The views of a scene show one set of named points, each view turned or mirrored, and shifted as a whole, with a little noise and some points left out.

Scene 1
View 1
J_978: [ 68 -12   8  61 -22 -49  23 -48  18  27   9   0  42   8 -16   6  21  45
 -57 -17   8   6  -7 -11  -1]
J_944: [ 34 -16  -1  30  -6 -16  36 -15 -18   2   0  13   0  -7  -3   3   0  25
  11 -20  -2  -6 -16  -3   2]
J_296: [ 50 -31  -5  14  -3  -4  40 -24  -8   3  -1  14  -2 -11   3  -7  -6  33
   8 -28   3   5 -18 -13 -20]
J_529: [ 24  -7  18  31  10  -6  28 -25  12   2  -4  33   2 -11  16  13  -2  14
  20 -34   4   7 -18  -8   8]
J_576: [ 43  -7  14  67 -11 -45  24 -45   3  22  -3  22  21  -7  -5  17  16  41
 -40 -32  -7   8  -9   0  20]
J_295: [ 41  -1  18  54  -2 -38  24 -44  28  16  -1  25  25  -3   2  14  21  32
 -23 -25  12   0 -16  -7  10]
J_457: [ 16 -15   1  30   5 -19  43 -19 -21  -3 -15  35 -18 -24   7   8   8  28
  27 -28  -3 -16 -25   6  10]
J_698: [  4  24   6  39 -25 -22  29  35 -50 -16  21 -17   8  21 -24  13  -1  -8
  36  20   1 -41  -6   8  41]
J_194: [ 41 -27   4  23   1   1  31 -24 -10   6  -3  20  -2 -11   7   2 -17  26
   8 -38  -9  19 -13 -12  -7]
J_273: [ 62 -37   8  21  15 -10  35 -63  42  16 -12  40  10 -23  20  -4   6  46
 -12 -50  15  22 -26 -22 -33]
J_622: [ 73 -23 -15  17 -32 -13  33   0 -24   5  26 -36  30  22 -29 -17  -8  28
 -15   8  10  -8  -5 -19 -22]
J_30: [ 36  -1  20  49  -8 -16  17 -22   1  11  10  11  19   6   0  16  -8  17
 -10 -29  -6  16  -5 -10  17]
J_410: [ 31  -9   2  24  -4 -15  36  -9 -11  -4   4   9   3  -3  -3   0   4  19
  21 -11   9 -17 -18  -6   0]
J_755: [ 54 -27  -1  57 -22 -34  28 -35 -27  23   0   6  12  -7 -13   8  -3  46
 -43 -35 -25  19  -3  -2   9]
View 2
J_576: [ 17  28 -34  21   6  21 -22  23  21  16   3  30 -15 -13  16 -14  12 -16
   6  -3 -31   0 -33 -23  21]
J_944: [ 17  31 -10 -16  35  15  -5  11  34  -2   0   3   1 -10  29   9  -9 -10
  -6 -14   5  16  -9 -28 -10]
J_296: [ 14  28   1 -16  24  39   2  13  24 -10  -8  -5  11 -18  31  20  -1 -10
  -8 -14  11  20  -7 -20 -16]
J_698: [ 23  29   3 -40  67 -52 -37  -7  78  26  -7   2 -18  16  39 -21 -55  -7
 -10   0  30   8   5 -37  -7]
J_30: [ 16  35 -12  -7  19  17 -21  14  28   4 -12  29  -5  -7  15  -7   0  -1
  16  17  -4  12  -4 -20  11]
J_457: [ 19  34 -31 -18  53   2  10  15  35 -14  24   4   3 -14  25  16  -6  -8
  -4 -32  -3  24  -3 -38 -12]
J_194: [ 16  42  -7 -14  25  39   6  17  21 -15  -9   7  11 -18  21  16   1  -3
   7  -2   3  24  -1 -24 -13]
J_529: [ 10  25 -23 -20  36  16  -4  14  24 -18  13  26   6 -13  14  14  10   6
  14  -3   2  29  13 -20   3]
J_273: [ -1   3 -20   4  -1  70   5  24  -7 -24  12  18  17 -31  19  33  46  -4
   3 -20  -9  25  -9  -1   7]
J_755: [ 25  51 -16  20   3  39 -11  23  23  17 -22   9  -9 -15  23 -12  -5 -22
   0   1 -26  -4 -41 -32   1]
J_978: [  9   3 -13  25 -17  37 -41  16  18  31 -12  24 -14 -11  27 -17  19 -21
  -6   1 -20  -9 -44  -4  28]
View 3
J_457: [-22 -14   8 -13  18 -18 -16  18  28  -9   4 -21  -6  29  37  19   8 -50
  -3  21  -6   5  20   8  46]
J_295: [ 18   1   5 -20  12 -23   5  17   6  -8 -15 -17  30  18  14 -14  -3   1
   4  20 -50  25   9   5  21]
J_978: [ 22  -2  16 -19   9 -26   6 -10  -9  -3 -24 -16  62  11   5 -39  16  26
  16  27 -45  13  -5   6   8]
J_755: [-10   2  43  -4  22 -37 -12 -17 -12  -1  -9 -19  44   9  15 -24  15  -9
  16  17  -3   7 -11  11   7]
J_296: [-28 -13  -6  -2  -2   1 -17  10   9  -3  -6 -15   9   7  20  11  30 -22
  20  36   0   8   9   8  14]
J_273: [-28   8   2   7   1  19  13  39 -10   4 -10   2  18  -6  10  11   8  -1
  19  56 -41  43  17  20  12]
J_698: [ 33 -40 -32 -47  -1 -52 -52 -20  54 -29  -7 -49  -5  51  37  -7  25 -43
  -3 -25  19 -34   4 -25  30]
J_622: [  2 -32 -25 -19 -19 -12 -34 -32  10  -8 -22 -27  38  12  10 -20  63   9
  33  27  14 -22  -9  -8  -5]
J_194: [-24  -1   1   1   2 -11 -21  16   4  -4  -3 -16  -1   5  17  12  12 -30
  18  21   7  19   4   7   5]
J_410: [ -5 -23 -18 -20  -2 -15 -26   4  28 -12  -8 -26   4  24  28   6  27 -27
   9  18  -2  -5  11  -3  26]
J_576: [ 11   6  32 -15  25 -38   3   1  -4  -4 -11 -18  41  17  15 -24  -4  -3
   4  15 -36  19   0   9  20]
J_529: [ -6   0 -10 -12   4 -15 -13  33  16 -10  -3 -18 -11  15  20  15  -7 -32
   6  12 -17  29  14   2  17]
J_30: [ 12   3   0 -17   5 -33 -17   9   4 -11  -9 -23  12  13  13 -10  -2 -15
  13  -1 -11  20  -3  -2   0]
View 4
J_296: [-24 -10 -21  21  -1   2  15 -28  28  19  16  -5  18   7 -11   5  -9 -37
  -5 -11  29  10 -24 -37   2]
J_698: [-52 -37 -83  25 -11 -13 -15 -16  38  10 -65  27 -16  -7  15   2  15 -27
  36   7  14 -55 -27  15  31]
J_978: [  9  -1  10  17 -16  41   9 -26   3   4 -25 -27  54   0 -23  12  50 -35
 -21 -28   5 -24   6 -29  33]
J_30: [-25 -23 -15   4 -24   6  -1   1  10  19 -19   1  28 -12 -27  11  18 -37
 -18  -8  20 -14 -26 -11  31]
J_457: [-65 -17 -46  29  -2  -5  29 -11  34  -5  15   1   4 -13 -23  17  -3 -59
   1 -13  29 -11 -28 -15   3]
J_755: [-27  11  -7   5 -28  30   2 -22   9  -7  11 -25  42 -14 -20  -1  39 -19
 -13  -1   6 -17 -23 -21  17]
J_410: [-35 -24 -41  28   0  -3  13 -21  32  14 -13   7   5   1  -6  11  -2 -45
   6 -15  27 -13 -19 -19  13]
J_529: [-41 -33 -23  16  -8  -7  19   6  21  20   1   9  15 -10 -34  21  -7 -59
 -19 -19  35   1 -29 -18  18]
J_273: [ -8 -11  16  22   2  13  37 -14  13  21  32 -18  41   6 -42  22  -7 -64
 -37 -39  35  28 -11 -52   7]
J_622: [ 11  -4 -26  21  -6  15 -17 -53  26  32 -31  -4  20  24  25 -13  13   0
  18  -1  10 -13 -10 -34  17]
J_295: [-16 -20  -5  20 -10  20  21  -5   9   5 -19 -12  38  -9 -37  25  29 -60
 -24 -34  18 -19  -4 -21  31]
J_576: [-28  -4  -4  12 -21  30  15  -8   6 -10  -7 -21  44 -19 -37  17  44 -46
 -23 -22  10 -26 -11 -15  29]
J_944: [-40 -15 -35  21  -7   2  12 -19  28   9   1   0  12  -4 -12   7   4 -39
   1  -8  24 -11 -25 -19  11]
View 5
J_529: [ 24  32  13  -2   4 -20 -25  11 -24   2  -4  11   1   4  -4  17  -9   6
 -26 -18   3 -14 -21  13   8]
J_194: [ 14  30  13   7  24 -17 -24   0 -21  15   1  20  -4 -10  14   3  -2  -7
 -21 -12 -20 -21  -9  15  -9]
J_295: [ 30  48   7  15  -8 -39  -8  19 -28 -11 -18   6   2  -9  10  -7  22  13
 -20 -23  -6 -18 -13 -15  50]
J_576: [ 27  51   7   7  -9 -35  -6  12 -36 -11 -33   9  -6 -21  33 -11  28  10
  -6 -12 -20 -28  -9 -30  38]
J_698: [ -7 -22  46 -25  23  -6  -6 -26   3 -45 -16 -21  19 -33 -10  31  15 -11
  25  14  44  32 -11 -27  -1]
J_30: [ 26  31   9  -9  13 -30  -3   5 -22  -1 -20  15   4 -14   6   7  27  -4
 -21  -7  -3 -15 -10 -15  11]
J_273: [ 28  61   0  43  10 -35 -28  26 -28  25  15  23  -9   3  10 -22  -5  12
 -40 -40 -37 -34  -9  29  37]
J_944: [  6  20  24   9  17 -14 -23  -5 -16  -7  -3   4  -1 -18  14   2  -2  -1
  -1  -9  -7  -8  -8   2   7]
J_296: [  5  26  19  26  30 -18 -26  -1 -13  11  14  13  -3 -15  12 -10  -5  -4
 -12 -17 -22 -14  -2  19   6]
J_622: [ -7   5  27  31  63 -29   6 -16  10  -4  16   8  14 -48   6 -27  47 -22
   4  -6 -15  10  18 -10  20]
J_457: [  6  22  28   3  -4  -5 -38  -4 -26 -13  -7  -3  -8  -7  20  13 -27   9
   5  -9  -1 -10 -19   8   4]
J_410: [  4  13  28  12  19 -16 -23  -5  -9 -13   5  -3   5 -16   1   5  -3   0
  -1 -12   5   3  -9   5  14]

Which points are out of place in each view (at most two, in the order of its rows)? Write - if all are in place.
view 1 => -
view 2 => J_296
view 3 => J_410
view 4 => -
view 5 => J_457
